Points, in no order, along strands that fork and pass close to each other.
Points whose rows are less than 147 apart are linked; no others are.
zifum: [  0 -21  21   3  17  28  -9 -11   4  18 -25 -24 -19 -24  -7  -3 -28  -4
 -18  11  27 -34  37  21  -9  28  62  36  39  -6 -12   8  -7 -20   1 -40
  15 -42 -16  -1  21  34   4  29  15  39  31  -3  16  17  31  17  13  40
 -32  27   4  25  40]
Pogar: [-51 -44   3   3  27  29   4  -3  22  -4  10   5  21 -17  32  -8  43  61
 -14  12  27 -13   7  19  18  64  -3   0   7  12  -4  18   8 -14 -46   3
   4  31  13 -17   3  -2  14   0  41  23  29 -24  34  25 -16  14 -25  -2
 -14   7   5  -2  16]
nufu: [-27  33  29  12 -21 -20  -6  18 -23  43 -17 -19  31 -24   0  14   6 -36
   0  -7 -17  23 -67 -11 -12  31 -10 -21  22  34 -13  12 -42 -15  30   9
 -12  -8  -4  14  -7  27 -15  71 -21  -2  -6  22  13  -3  -7 -18 -14   2
   0  20  20  21  12]
padud: [ 12  26  34  15 -18 -15 -18 -10 -51  19  -9 -14  -4 -59 -54 -45  -1 -32
 -12 -11 -10 -30  16   0  -8   6 -36  48   0   8 -38  -6 -56 -23  46 -25
  23 -12  12 -10 -13  23  30   2   7 -25  -3  13 -11  17 -11   3 -13   6
 -18   5  -1  26  34]
rebof: [-27 -28  30  29  35  -9   3  13  32  12  11  29   1  29  39  -2  -7  37
  29   2   9   4 -12 -16  14  56  15 -37  12  23 -12  40   5  11 -34  22
 -16  10 -18  17  27   3 -20  32   1  -4  13  64  -6  41   0  23   6   9
   1 -17  -4   5  42]
Reta: [ 38  10 -15  -7  29  -6  10   9   1 -28   6   4 -43  26 -11   9 -13 -42
  37 -32 -22 -22  17 -37  -9 -66  47 -24  14 -20  13 -30  41   1  -7 -26
  -7 -12  -4   2   8  19 -20 -13 -16  -4  22  27 -31 -36  16 -18  14  11
  24 -30 -36 -25 -10]
mokin: [-14  32  -2 -14 -38  -7  -6  -2  -4   3  25  -3  21   5 -25  -9 -16  -3
   5  15 -23  22 -32  29   3 -24 -26 -23 -37 -20  14  16 -62  27  44  27
 -45  10  20  18 -34 -30  16  18 -17  -1  15  14   6 -22 -32 -27 -22 -16
   9  -6  20   5  -8]
zate: [  1  19 -10 -42 -30  -1   7  17  24 -13  14  22 -20  42  -1 -23  28 -10
  18  22 -17  53  -9  21  10  -7 -31 -23 -26 -26  29  10  -2  45 -11  17
 -54  25  17  15 -14 -30  43 -33 -23 -10  -6  13   1 -11 -46 -11 -16 -28
  59 -39 -13 -11 -14]
mub: [ 22  30  -5 -30  -9 -18  -3  74 -18 -29   4  10  16  26   0 -30  12 -28
  19  10 -45 -28 -12 -17   1 -21 -20 -43 -18  -6  39 -20 -22 -27  29  30
 -46  10 -15  -2 -29 -12  13 -21 -29 -32  18  66 -34 -26 -35 -24 -18  18
  41   4 -23 -20  33]
riv: [  0  23 -19 -23 -25 -10  12  -3   5 -16  18  -2 -12  43  22  22  23   0
  20  16 -15  55 -11  21 -15 -10 -11 -40 -19 -14  30  -4  12  22  -5  18
 -34  -1  13  13   0 -36  33 -15 -18   3 -11   9 -15 -18  -7  11 -19   2
  56   4 -14 -17  -2]
Tefaz: [ -8   7 -50 -14 -22 -10 -18 -43   4   6 -28   5 -15  -6  -6  54  25   5
 -28  25  27  45  16   5   2   7  -2   7  -1  -8  17  13  37  31   0  16
  34 -11  12   0  19  -4 -26 -14  -6   9 -38 -48 -20 -10  18  40  20 -22
  10  -3  10   1 -49]
babo: [-43 -39   2  10   8  11   8 -16  20  -7  12  26  34  23  30  19  14  63
  20 -16  11  26 -14  -1   2  28 -18 -40   6  24 -11  31  32  24 -41  16
 -17  27  33   5  21 -28   5  13 -13   3  -9 -28   4  12 -26  12  -2   3
   7 -54 -10  31   2]
veg: [ 18  11 -12 -16 -20 -14  -5  -5 -35   2  20 -21  22  37 -22  40 -16 -39
  41   4 -25  -2 -13  10  -7 -19   3 -11 -31   7   7 -46 -28  -8  50   8
   3 -24 -10  24   0  30   1   8 -12 -14  14  46 -25 -18  14 -25  -7 -13
  -5 -11 -17 -29 -30]
gazap: [ -9 -12  18  12  10  18  -6 -35   7  35   1 -35  23 -27   3  28 -31  43
  -5 -19  61 -28   6  -7  18  14   1   5   2  26  -5 -28  11 -37  21  -2
  43   0   0  -7  11  -3 -41   3  18  14 -26 -64  29  20   4   7   5   5
 -13   1  50  30  -5]
sebil: [  4  -9 -17   3 -13 -16 -44 -30   3  33 -32  39 -40 -38 -27  -5 -12 -17
 -18 -21  17  25  72   5  15  50  24  19  14  -5 -17  31   5  28  25 -16
  25 -23  19  34  13  32 -22  16  -7  -2  26   2   1  -3  -3  17  11   6
 -36 -30  32  14   8]
nanob: [ -6   0  -6  15   9 -17  10 -42  25  28  10  -7  42 -28  25  11 -29  23
  34 -17  17  39 -43  15 -45  28   3 -29  31  23  -9  39   1   4 -32  10
  21  -2  -9  12  38 -46  -3  28 -11  31 -42 -18  -2  -6  -4  24  30  34
   8  16  24   8   3]
bibur: [-35 -27  19   2  34  14  -3  19  10   7  11 -10   3 -17  15 -32  56  24
 -29  23  13  -6  18  28   4  60   3  15  18   2 -12  31  -6 -13 -40  16
 -25  31 -14 -10  -8 -15  36   0  67  33  42  -6  42  17 -10   9 -20   7
   5  44  14 -13   6]
pizos: [ -5  -3  -9  10   6 -31  11 -40  25  25  -7  -5  27 -36  10 -18 -31  -1
  14 -13  14  38 -15   3 -47  52  15   1  34  15 -10  22 -16  -6 -11   0
  22 -16 -14   5  31 -14   0  30 -10  34 -49 -27   8   2  10   7  19  26
 -14  36  38  12   5]
rem: [-16  10  27   9 -12  42  14  48 -17  14  -8 -24  37  20  10  21  -1 -34
  -8   8  11   5 -71  15 -11 -10  13 -26  12  21 -24  -8 -18 -24 -12 -12
 -28 -15 -50  -1  -7  26 -15  45 -36 -21  11  26 -10  19  28  -6  -9  11
  18  27 -47   4  16]
sol: [-25  12  16  16   1   6  12  43  -5  -6  -3   8  18  47  21  43   8 -10
  14   7  -9  17 -28   2   6  -1   5 -43 -11  16  -6   1  -1 -11   3   4
 -37 -10 -21   2  -4  20 -22  27 -47 -26   0  -1 -16  -5  10   9  -9   4
  10 -15 -24   7   6]
rar: [  4 -39  22  10  43  10   1 -10  43 -25  -7  41  21  47  62   0 -23  48
  19 -26  27 -26  10 -58  23  11  48  -2 -15 -15   8  35  60  17 -59   5
  -3  10   8 -13  20  -7 -20  -1  45   8  25  34  31  18   8  44  -7  22
   7   5   9   5  22]
gitop: [ 37   2  16 -47  18 -16   7  19  -7 -42  17  36 -41  44  -4 -44  12 -12
  36 -12 -26 -21  40 -25   2 -45  16  -5 -16 -33   5  -8   8   1 -25 -21
 -33  21  32  19  -9  -3  40 -54 -10 -11  37  37 -21  -5 -17 -16   0  10
  47 -31 -45   7 -15]
kunok: [  9   0 -36  -4  -2  27 -30 -50 -16  13  16 -22 -21 -20 -15  45 -43  -8
  19   0  31  33  52  18  -4 -21  10  12  10 -19 -10  -3   0  38   7 -32
  28 -19  31  22  11 -13  -3   8  16  -2  25 -24 -10 -22  44  15  23  11
 -16   0  13   2 -29]
Zoduf: [ -7 -36   1   5  -6 -16   5   8  52  16  17  36 -11   1  -9 -28 -15  -5
  37 -22 -23  24   8  20  -2 -24   8 -26  -1 -29 -13  47 -23  52 -18 -17
 -50  25  24  14  -7  -2  10 -18   3   9  14 -15  18 -20 -30 -14   1 -18
  -2 -74  30  -8  -7]
puva: [ -9  64   1 -37 -42 -18 -15 -46 -19   1  10 -26   8  22 -34  32 -14 -17
   4   2 -22  23 -43  28  -9 -28 -12  -3 -31 -10  15  10 -36  27  57  31
  -9 -17  12  28 -29 -11   7  25 -23  -3 -25  10 -11 -28 -12 -13 -16 -11
  11  -5  15  14 -38]
git: [ 30  18 -21 -10   6  -4  27 -13  27 -21   4  13 -51   8  -5  16   7 -27
  31 -20 -22   4   5 -11 -12 -58  24 -21  29 -28  31  -8  34  14 -19 -31
  -6  -7  16  -1   3   1   8 -22 -16  14 -17  -9 -21 -41   4  -6  12   1
  29 -22 -24 -23  -7]
Mimo: [ 16 -13  18  20   6  14   7   9 -39 -29  -8 -19 -17 -48 -44 -43  10 -29
 -31   0  -7 -73   8  11 -17 -40   9  49  41   6 -12 -14 -19 -26   3 -31
  13 -16 -19 -34 -14  13  22  -4  23   3   1   3  -6   5  23 -16  14   0
 -47  25 -28  -6  16]
kot: [ 21  -1 -26  -8   2 -43  -9  -6  41  36 -10  51 -33 -18 -26 -45 -20 -19
  13 -26 -35  32  18  16  -3  -4   4  -5   4 -24 -17  51 -26  46  -3  -8
 -14  10  12  27  -7  -2  -5 -20  -9   0   1 -19  11 -25 -46 -13  15  -8
  -9 -80  36  -4 -32]
buno: [-18 -13  -7  13  12 -18   2 -35   0  20  12 -14  47  -6   4  -4 -31  51
 -10 -18  31 -12  -8 -35  17  18  -9  13   6  41  -4 -19  -2  -5  18  40
  27   9 -15 -14   7 -33 -33   7  -8   3 -48 -32   0  21  -6  -9  25   4
 -34   3  56  49   0]
Pomo: [ -6 -17 -10  -4  -2   8   0  27   7  -5  26 -21  42  17  38   2   0  44
 -16   7  12  13 -19   3  12  23 -14 -10 -57   1   3 -24  35 -22 -18  40
  20  38 -16  -7 -10 -57  -6 -27  39  -6   2 -26  20   7 -22   1 -30   0
  18  39  41  -7  -8]
Kol: [ 11   1  18 -21  11   2  10  29  12 -39  24  35 -31  71  19   2 -17  -8
  39  -8 -16   6  24 -21   4 -49  19 -29 -31 -28   4   7  18  20 -21 -18
 -54   9  24   6 -10 -13  21 -29 -18 -26  30  12 -20 -14  -1  -4  -6   5
  33 -37 -27  21 -12]
mogos: [ -1 -25 -10 -13  15  38   6  -2  13 -50 -26 -13  -4 -26   3 -26   3  17
 -42   6  28 -46  36 -18 -22 -24  51  55  31 -16  25 -12  29 -17 -26 -39
  -4  -4 -18 -33  13   4  -4  -7  10  38   7 -21  12  14  36  17  23  14
 -27  47 -24  26   7]
pebes: [-13   8  -7 -19 -13  -9   7  72  -9  -1  -1   8  23  21  29 -13  27  -6
   6  26 -32  19  -4 -14   1  20 -27 -42 -19   2  27   6 -10  -5   5  36
 -61  20  -2   0 -21 -16  18 -18 -13 -33  25  43   4  -5 -26  -8 -26 -10
  33  16 -10 -36  26]
neli: [ 13  -3   7  19   2  -1  21  12 -11 -27 -10 -18  -2 -44 -23 -30  13 -39
 -15  -7 -24 -27 -19  10 -44 -32  27  18  52  -2  -4  -5 -12 -32 -10 -28
 -15 -19 -20 -22 -15   9  23  14   3  23 -11   3   6   1  13 -21   7  13
 -10  39 -36  -8  29]
leseb: [ 10  -1  23   3  19  25   5 -20  -5  18   3 -56  -3 -16 -28   9 -44 -16
  -3   4  31  -7   5  16 -31  -5  35  32  33  -5 -28 -20 -13 -30   8 -36
  19 -27 -25   3   3   3  14  15  23  22   9 -16  12  15  48   3   6  34
  -4  47   5  31   6]
dav: [  9 -23  -8  -5  21  16  20 -10  36 -38 -37   9 -14 -26  22 -13   4  15
 -15  -8  27 -14  37 -19 -24 -17  57  24  58 -28  34   4  44  -3 -46 -43
 -12  -7   1 -20  35  16  -6  -7  -2  47 -16 -20  14   6  31  27  22  13
   8  31 -29   3  15]
buru: [ -9 -34   1   0  22  24   4 -20  46 -15 -20  10   2  -7  58  23  21  46
   0  -8  40  -5  28 -19   1  13  29  -8  35 -21  37  12  51  -2 -58 -28
  17  -1  24 -15  54  15 -12  -5  21  44  -9 -22   2   6  14  51  11  17
  25  12 -13  -7  12]
Voror: [ 26  22   2 -16   5  10  -8  52 -23 -24   7  27  -4  -8  -1 -74  30 -24
  -9  17 -39 -34 -33  16  23 -31 -52  11 -13 -11  46  14 -26  10  -7  21
 -26  34  -8 -40 -33 -25  35 -51  23  -3  37  72  -5 -42 -39 -27 -20 -14
   7  11  -7 -40   8]
pegev: [  1   3 -12  11 -15 -19  -7   3 -27  23   8   6  -3  38  10  64 -19  -2
 -17  11 -12  -2  -3   3  32  -8 -14  12 -59  17  -2  -6  19   4  47  43
   7  -3 -12  13 -19  13 -37  -5   3 -36 -24 -10  -6  -6   7  -4   5 -27
 -11 -18  32 -37 -34]
Vure: [ 20   4  -6  -8  15   7  10  16  24  -1  -1  58 -51  -8 -12 -43  44  -7
  -8   5 -37   7  25   4  13   2 -26   9  -2 -20   2  11 -10  12 -21 -27
  -9  20  13  -4  -1  19  23 -39 -13 -16  21   8  -1   0 -31  -8   3 -24
  10 -39 -33  -1 -10]
Riri: [-22  40  15  14 -24 -30  -2   5 -34  24 -18 -39  36 -15   6  -4  -7 -14
  -9   3   1   2 -66 -21  11   8 -34 -20  23  43 -14  -6 -35  -8  40  48
   0   2  -1   1 -23 -21 -26  52 -27 -16 -39  -6  12   4 -15 -23  -5   4
 -16  25  41  26   3]
Dul: [ 18  34 -20 -30 -24 -18  -2 -16 -32   3 -18   1 -15  27 -15  71   0  -7
 -19  27 -27  -9 -35  18  16 -24 -21  17 -41  10   7  -4  26   8  50  49
  14 -14 -16   6 -28  16 -29  -8 -29 -24 -47   2 -16 -28  -6  -3  11 -30
   2 -20   9 -42 -53]
feni: [-20  -9  27  24  20  -7  18  26  21 -15 -13  23  -2  33  31  11  12  15
  11   6   6   8 -12 -28   7  32  15 -43  15  18   1  14  20  -5 -25   3
 -16  -1 -22   5  26  14 -25  25 -36  -7  -9  21  -8  24  10  26   8   7
   7  -5 -22  15  27]
Pav: [  5 -25   4   2  -5  49 -23   3  12  11  -5 -41  19  -5  10  46 -36  41
 -25 -24  68 -40  12 -27  18  -9  18  21 -16   9   6 -45  45 -47  11 -23
  50  -9   0 -27  31   0 -60   5  27  13 -12 -58  13   1   9   6  13   5
 -12   8  22  15 -13]
Moz: [ 15  -3  39   6  30 -15  28  19   1 -32 -24  18 -22 -22  -3 -35  31 -24
  -2 -15 -29 -37   2 -11 -29 -31  38  -3  54 -13   7   2  12 -25 -33 -31
 -36  -4  -7  -2  -1  22  13   3 -13  23  -2  23   5   4  16  -1  14  22
  32  25 -47  -5  35]
zol: [-23 -12  -9   8  -6   4   3 -25   7  -4 -16  11  23   7   9  48  31  45
   6 -20  13  21 -31   8  -9   3 -14 -44   6  15   8  15  40  -9 -29   5
  12  11  34  -1  23 -15 -19  14 -18  15 -35 -63  -1 -12 -21  13   9  -1
  -9 -43 -20  14 -11]
Fubim: [ -3   0  13   4  -6  46   8 -11  -5  26 -21 -63  10  -8 -28  18 -51 -38
 -22  -3  42  11 -21   9 -20   5  36  24  28  15 -30 -35  -7 -17   8 -27
  33 -35 -33   7   6  33   1  36  21  11  -2   6   3  41  48  -2  -5  15
  29  32 -12  28  -6]
ses: [-51 -40  -7  -7  16  27   7  -5  21 -14  15  12  51  -2  33 -25  37  67
   0   1  24  23  -8   0  10  50 -24 -13   6  22  -3  16  20  13 -55  18
  -6  44  24 -13  14 -38  21  -8  13   4   8 -26  21  29 -33   6 -15   0
   1 -10  -6  31   9]
Gif: [  3 -17  -2  -3 -10  10  -1  13  27 -12  39  35 -20  27 -16 -10 -25   0
  35  -7 -20  14  14  19  -3 -54   8 -10 -32 -36 -11  29 -19  37   1 -21
 -52  20  24   6 -20 -13  15 -19  -6   0  40   0   0 -18  -8 -19  -2 -14
  -5 -54   0  14 -14]
viru: [ 11 -28   1  20  25  18   4   4  -7   3  41  20 -24  -3   9  32  -8   3
   2  -6 -16 -40  22   5  19 -24   4  32 -11 -15   1  -9   4 -11  15 -29
  -2   4   4 -12 -16  30 -10  -1  29   3  45   0   2 -10  24 -17 -12 -10
 -41  -8 -10 -38  -2]
Pufo: [ -8 -19   6   3   6  51   5  18  11 -32  -7 -39  20 -11  12   9 -19  27
 -37   2  55 -49   8 -24   7 -29  31  37   3   3   3 -34  33 -40  -7 -29
  24 -10 -27 -36   1  -1 -28   0  13  22   1 -36  11  14  31   4  10  11
 -23  39  -3  26   1]
vubis: [-29 -29 -10  13  13 -11 -16 -32  21  32 -22  29 -12 -20  -2 -15 -25  26
   4 -18  17  -3  45   3  20  72  34   4  30  17 -10  27 -12  21   4  -2
  18 -23   9   9  15  24  -9  28 -13  19  12  -6  19  18  -4  10  15   9
 -60 -32  38  27  30]
Gapeb: [ -4  13  -9  26 -13 -28  10   3 -13   8   2 -30  33  -5  12   0  -4  13
 -12  -3   9   5 -55 -24   4  12 -13 -18  12  34  -3 -23  -3 -17  16  50
  14   6 -24  -9  -3 -40 -29  27 -23   4 -51 -14   3   8 -11 -18  12   8
 -12  31  43  20  10]
vefi: [ -1   1   0   5   8 -32  -3 -39  11  38   3 -15  -1 -38  -7 -25 -20 -15
 -20  -5  17  32  19   2 -21  53   0  23   8  -1  -8  -4 -26 -13  29   6
  33 -13  -2   7  17   2   6  11  20  23 -28 -29  20  20  13   3   1   6
  -8  43  57   8   6]
pipog: [-11 -20 -23  33  -6 -31 -18  10  -4  15   3  -2   8  53  26  44 -22  14
  -6   3   1  31  12  -7  18  15   9 -20 -62   7  -3   6  35  28  12  48
   1  -2 -20   6  -2 -10 -30 -11  19 -25  -9   4  -8  -3   6  17  12 -13
  10  -8  47 -19 -18]
gekuz: [ 29  -8 -14 -16   4 -10   7  19 -25 -31  10  -9  -4  33 -11  17  -3 -30
  52   3 -22 -35  18 -12 -18 -36  22 -12 -11  -8  10 -48   7 -18   7 -12
   4  -6 -13   7  13  43  -9  -4 -26 -10  38  43 -26 -12  19 -15  -5 -10
 -14 -18 -58 -44 -31]
pama: [  0  31  27   7 -17 -21 -18 -17 -19  28 -15  21  -8 -52 -52 -64 -23 -13
 -11  -3 -19  -3  15  12  -7   7 -47  22  -5  -4 -29  35 -76   6  27 -13
   7   7  26  -1 -25   9  27  12 -17 -23 -13 -22  11  10 -25   2  -1  -4
 -32 -13  20  41  11]
bisos: [-21 -11  16  -7   8 -11   4  46  11 -14   7  13  14  18  31 -51  47   4
   0  20 -14  30  -5 -16  17  21 -16 -11   0 -14  18  12  10  17 -51  25
 -46  44   0 -14 -12 -25  30 -29  23  -7  18  24  34  17 -27  -2 -31  -3
  23  21 -10 -18  23]
tizu: [  4 -28   1  17  23   0  -4  -5  18  12 -20  16 -23 -34   8 -21 -14  16
 -13 -13  11 -37  44   5  11  38  47  21  40  -4   0  14  -3  -9  -4 -30
   7 -26 -10 -11  15  33 -13  16   1  32  16  -9  23  10   9   6  12  19
 -68   6  20  11  47]
tedal: [  7  63  -2 -46 -41  -6  -8 -49 -28   7 -14 -26  -2   8 -18  50   9  -3
 -21  37 -16   6 -43  25   4 -13 -37  17 -33  13  10   4  -9  11  52  46
  16 -15   4  22 -31   3  -4   5 -25 -23 -46   5  -4 -18  -4 -13 -16 -30
  11   0   5 -23 -51]
fur: [-10 -40  21   8  36  13   1 -14  52  -4  -4  37  -7  22  54 -10 -25  50
  41 -12  33   2  23 -18  16  29  40 -24  19   5   0  55  34  40 -54  -1
 -11  -4   5   5  42  -5  -1   7  18  20  17  41   8  31   9  42  31  22
  -7 -26  13  23  31]
Rasev: [ 22  -6  31  18   0   5 -13  -3 -48  -2 -17 -25 -13 -54 -54 -52  -1 -23
 -29  -1   9 -65  39   0  -8  -5  13  59  29   4 -34 -11 -25 -28  25 -31
  23 -30 -14 -21  -3  18  25  -2  21  -7   7   3  -7  24  10   3   6  21
 -45  21 -15  22  35]
Dil: [ 22   7 -18  12   0 -11   3   6  13   6  12  42 -30 -10 -12 -40  15  -1
 -19   7 -31  21   6   5  13  -1 -25  13 -19 -23   6  -2 -10  16  -2   5
   6  19  -9  -4 -15  -3   9 -30  -4  -7   4   0   1   0 -17 -14  -1 -23
 -19  -7   7  -8  -2]
gozif: [ 32  -5 -17  21  -8 -51 -22 -29   9  42   9  13 -10 -26  -8 -22 -27 -33
   3 -25 -21  48  34   9 -24  16  13  17   0 -27  -7   7 -12  20  28   0
  25 -27  -3  23  11   1  17  -5  35  16  -2   7  -8  -6   6  -2   6  15
  -5  16  44 -21   9]
Savu: [ 34 -18  -5   0   8  14   1 -26 -32  30  38 -18 -28  -3  -6  41 -31   3
   6  23  -1 -31  27   3  19 -15 -24  41 -20   4 -13 -43  -8   0  35 -13
  33   1  14   8   2  18 -11 -12  35  -5  24  15   6  11  33 -21  -9 -22
 -24  -1  13 -51 -35]
taba: [-24   0  19  18  13   0  -2  23 -22 -20   7  -5  12 -14   4 -61  -7  16
 -30  16  26 -17  -5  -3  28  11 -54   8  -3  19  -5   5 -42  -8  -9  18
  18  30   1 -35 -21 -43   6 -19  16 -19  -2 -15   4  10   0   3  -5  -6
 -51  31  35  32  21]
rel: [ -4  63 -17 -33 -27   4   8  -2   8 -28 -24  19 -27  -7 -38 -13  43 -21
  -9  16 -26   7 -44  18 -10 -17 -38 -12   0   4   3  11 -33  12  18  -1
 -16  -1  10   2 -27  -7   7   1 -58 -13 -22 -12 -21 -27 -30 -17   7 -25
   6 -29 -23  18 -21]
vezin: [ 14  11 -10  -3 -23   9   6  16 -31   8   8 -46  34  52  -7  58 -28 -46
  20  -7 -10  -1 -46  11  -5 -36  17 -13 -13  15  -6 -56   0 -10  31  12
  -1 -37 -44   5  -6  25 -12  23 -15 -14 -11  37 -23 -11  28 -27   1   1
  17   5 -22 -34 -20]
posu: [-28  31  35  -9 -20  -1  -2   6 -38  37  -3 -46  19 -32 -10  28   8 -52
 -14   6 -12   3 -36   1 -10  27 -19   7   5  40 -12 -25 -39 -22  54  -8
   0 -16   6  16  -7  46   5  46   9 -16  -1  18  15   9  18 -22 -31  -8
  15  24   8  -2   7]
zimab: [-15  43 -17  -7 -37  23  19  -1 -11 -34 -27 -15  -8 -25 -38   3  25 -25
 -21  19  -1   6 -45  15  -8 -27 -25   8   2  25  -1  -9 -24   1  11  -7
   4 -13   2  -7 -32   0   2  15 -41 -20 -32 -27 -13  -3   9 -21  -4 -29
 -10  -1 -34   8  -7]
pebos: [ -8  15 -41  -2 -22  14 -23 -43 -12   2 -13 -29 -10   4 -14  69  -9 -16
   4  13  23  40  14  12  -9 -18  12   2   3  -5  -6  -5  18  32  12  -8
  30 -29  16  14  12  -1 -12  11   1  -2 -11 -34 -28 -17  43  22  21  -1
  12   0   0  10 -40]
vopen: [-15 -36 -20  19  -4  -9 -15   3  11   9  15 -22  54  45  28  17 -17  52
   0 -10  11  24 -20  -5   7  23  -5 -23 -72  12  -6  -2  51  11 -27  52
  19  36 -10  -2  12 -44 -22 -17  41 -13 -14 -13  10   3 -28   3  -9  -3
  22  -4  49  -2  -8]
mome: [ 15  24 -35 -12 -15   8  23 -11  12 -29   2   2 -30  26   4  43  24   4
  13   0 -10  19 -11   0  -6 -40  -1 -19  -7 -20  35 -12  47  14 -20  -5
   1   0  11  -6   5 -14   3 -18 -24   8 -35 -28 -26 -26   4  12  -9  -8
  30 -16 -31 -20 -10]
nasis: [-16   6   9 -14 -12   4   4  -3 -34  17   1 -37   0 -28 -16  27  15 -36
 -26  32 -11 -22   6   7   0  38 -31  26   0  35 -11 -43 -26 -23  51  -6
  29 -18   7  21   1  47   3  17   7 -29  -6  12   4  25  25  -9 -21 -27
   6  23 -11 -34  -6]
bibu: [ -3 -13 -16   4  -2   7 -27   2  -8  15 -12  33 -40  -2 -16   4   3  -1
 -26  14   1  -6  63  -3  28  47  -2  26 -16  -2 -14   1   8   7  34  -9
  18 -17   3  23   9  48 -22   3  -5 -20  39  15 -10  15   9   6  -5 -18
 -26 -22 -12 -11   8]
nat: [ 20  21  45 -14   7 -27  16  37  -2 -24 -10  15 -14 -10  -7 -49  39 -37
  23 -13 -30 -20 -10 -11 -28 -29  14 -28  43 -15  -2  14 -29 -33 -18 -23
 -57  -1  17   2  -4  -1  34  -6 -33  10   6  33 -12 -10 -30  -9   6  29
  58  12 -43  23  33]
pozo: [-18  14   9  22  -1 -20  -8   3 -16   3 -15  15   7 -32 -26 -78 -18   6
 -13   5   3  -2   1  -1  19  15 -65   4  12  12 -15  23 -65   6   2  21
  15  29  11 -18 -20 -25   7   3 -14 -23 -20 -22   4  13 -19  -3  12  -9
 -54   3  31  38  19]
zesa: [ 40  20 -22   0 -17 -27  -8 -25  -3  23   9  24 -30 -22 -40 -28  -1 -21
  -5  -4 -38  21  12   8 -15 -11 -15  26 -13 -21  -5 -10 -25   7  35  -4
  22  -7   2  19  -8   3  16 -15 -10   2  -1  15 -17 -11 -12 -21   1 -10
 -12  -4   7  -6  -6]
pegu: [ 20  -7  -8  -1  16  26 -11 -31 -22  19  41 -50 -14   6  -6  51 -56  11
  17   1  29  -4  35  11  12 -28  -1  24 -15  -9 -17 -35   5  -3  27 -16
  32  -1  11  14  -4 -17 -11 -12  43   2  32 -17   6  -8  47   0   0   2
  -8  11  19 -10 -27]
vev: [ 27  13  10 -12   5 -17  -8  46 -38 -45  15  11   7   4 -16 -49  31 -26
  10   4 -43 -60  -3   0  -4 -40 -23  -5 -13  -4  17 -16 -32 -27  14   8
 -22  16 -12 -18 -28 -11  26 -39   3  -7  33  69 -32 -29 -20 -20  -7   7
   0  10 -36 -16  13]
lidum: [  0 -27 -26  22  21  -6   1 -21  39   9 -10  17   1  -9  47  30  28  28
   0 -14  27  25  33 -21  14  18  15 -24  26 -18  42   5  56  23 -44  -3
  30  -9  15 -16  48   7 -13 -13  34  31 -21 -19  -7  -2   1  44  13   1
  26   2  11 -31  -1]
Nom: [  8  36 -11 -42 -16   4   9  16  20 -13 -12  46 -37  20 -12 -18  50 -17
  -2  25 -29  34  -3  16  11  10 -54 -13 -15 -10   8  15 -18  25  -4  -1
 -31  17  17  16 -12  -5  28 -32 -43 -23  -7   3  -7 -11 -44  -5   5 -36
  44 -53 -34   7 -30]
kigi: [  9 -25   8  43  27   2   3  15  11   1  31  20  -9  22  40  47 -17   5
  19 -30 -13 -16   7 -10  15 -31  26  -7 -12 -23   5   3  31  -7  -2 -16
 -12  -6  -5 -12  -4  20 -24   5  28   7  33   6   0 -22  22   2  -5   6
 -11 -10   0 -34  12]
debik: [ -2  -5 -22  15  -8  -1  -1 -34  20   5 -17  -9  34  -7   7  30  -6  45
  20 -33  24  25 -26   9 -36  -6   6 -33  21   4  15  15  37 -11 -41  -2
  27  -7  17  -4  36 -34 -15   6  -7  33 -55 -64   1 -22  -9  16  34  20
  -6 -15  -3  15  -3]
tar: [ 10 -32  12  38  35  -4  10  10  26 -15  14  31  24  47  61  24 -18  34
  16 -36   0 -25  -9 -53  19   0  29 -19 -26 -12   9  11  62   0 -42  10
   3  13  -5 -23   8  -6 -31   1  27  -8   8  19  17   2  -2  27 -18  12
   1   1  10 -11  17]
rusam: [-18 -23  22   6   8  -7 -13  27   5  10  10   7   5 -21  -8 -72  57  -5
  -5  15 -18  22  10  28  -3  26 -12  27  20 -22 -11  43 -25  15 -43   9
 -54  37   0 -19  -8 -18  52 -19  44  14  28   0  41  14 -34 -10  -9  -2
  -5  13  -1 -16  19]
zigo: [  8 -15 -12 -15 -18  -5 -16  -7 -36   0 -13 -12 -10  -7 -33  10  13 -13
   3  25 -12 -19  50  -3  -9  34  -9  32  -9   6 -21 -36 -10 -17  30 -19
  42 -18   7  32  21  52   6   5 -11 -21  33  33 -23  23  16  10 -14 -18
 -14  -5 -45 -28 -17]
sariv: [  0  -2   2  14 -12  38  12  16 -14  16  -3 -53  27  31  -2  46 -34 -31
 -12  -1  21   6 -38  10  -6 -20  26   2   8  16 -30 -42  10 -16   9  -9
  16 -35 -51   5   4  31 -20  32  -1 -10  -3  12 -13  22  50 -10   3   7
  25  23 -28  -8 -11]
rida: [-16  58  -7 -24 -43  20   7 -25 -23  -9 -30 -42  14 -15 -18  33  20   2
 -33  28  18   5 -50  17   4 -20 -34   6 -17  30   1  -6  -4  -7  24  30
  17  -5   5   8 -33 -15 -17  12 -32 -21 -56 -51   4   1   3 -13 -14 -26
   3  11  -3   2 -24]
rulu: [ -8   3   5  -3   5   9   7  28  -9 -17  27 -24  32  -7  28 -20   2  30
 -30  16  31 -14 -18  -4  19   9 -32   0 -33  14  -2 -30   1 -28  -4  26
  23  33 -14 -22 -26 -61  -1 -29  29  -6  -4 -30  12   8  -5   1 -18   4
  -8  57  43  13   1]
donuf: [ 39   7   1 -24  20  -9   3  21   3 -13   6  44 -37  -2 -18 -60  42 -10
  11  -2 -41 -22  39 -13  13 -19 -15  13 -14 -29  -5   1  -8  -4 -21 -23
  -8  25  15   5  -2  16  33 -62  -6 -16  40  44 -14  -2 -44 -11   1  -2
  42 -44 -50 -10 -13]

Follow the links from the first point to the second, and from the first to the third. Name the last point that the two ways share.
vefi / Kol / vezin => Vure
pipog / Zoduf / sariv => Nom
sebil / Dil / Savu => sariv
tar / zifum / mome => sariv
mokin / Pomo / babo => tedal
kot / vezin / rulu => Nom
Kol / sol / zol => Vure

A fork is a point with three links, a tip a point with one. Leave the first point through the second and follow the links. Name the first fork or tip that comes.
nasis / posu => lidum
neli / Mimo => tedal
pozo / pama => nat
rem / sol => Tefaz
Savu / viru => sariv
babo / ses => Voror
bibur / Pogar => Vure
vezin / veg => Nom

Name the points in between on the shortest way along the links from the first point to the second, in order.
rem / gazap => sariv Fubim leseb zifum tizu vubis sebil bibu zigo nasis posu nufu Riri Gapeb buno
Tefaz / veg => pebos kunok pegu Savu viru kigi tar rar fur rebof feni sol rem sariv vezin
pama / nat => padud Rasev Mimo neli Moz
pebes / zimab => bisos rusam bibur Pogar ses babo zol debik nanob pizos vefi gozif zesa Dil Vure Nom rel
puva / kot => tedal rida zimab rel Nom Vure donuf gitop Kol Gif Zoduf
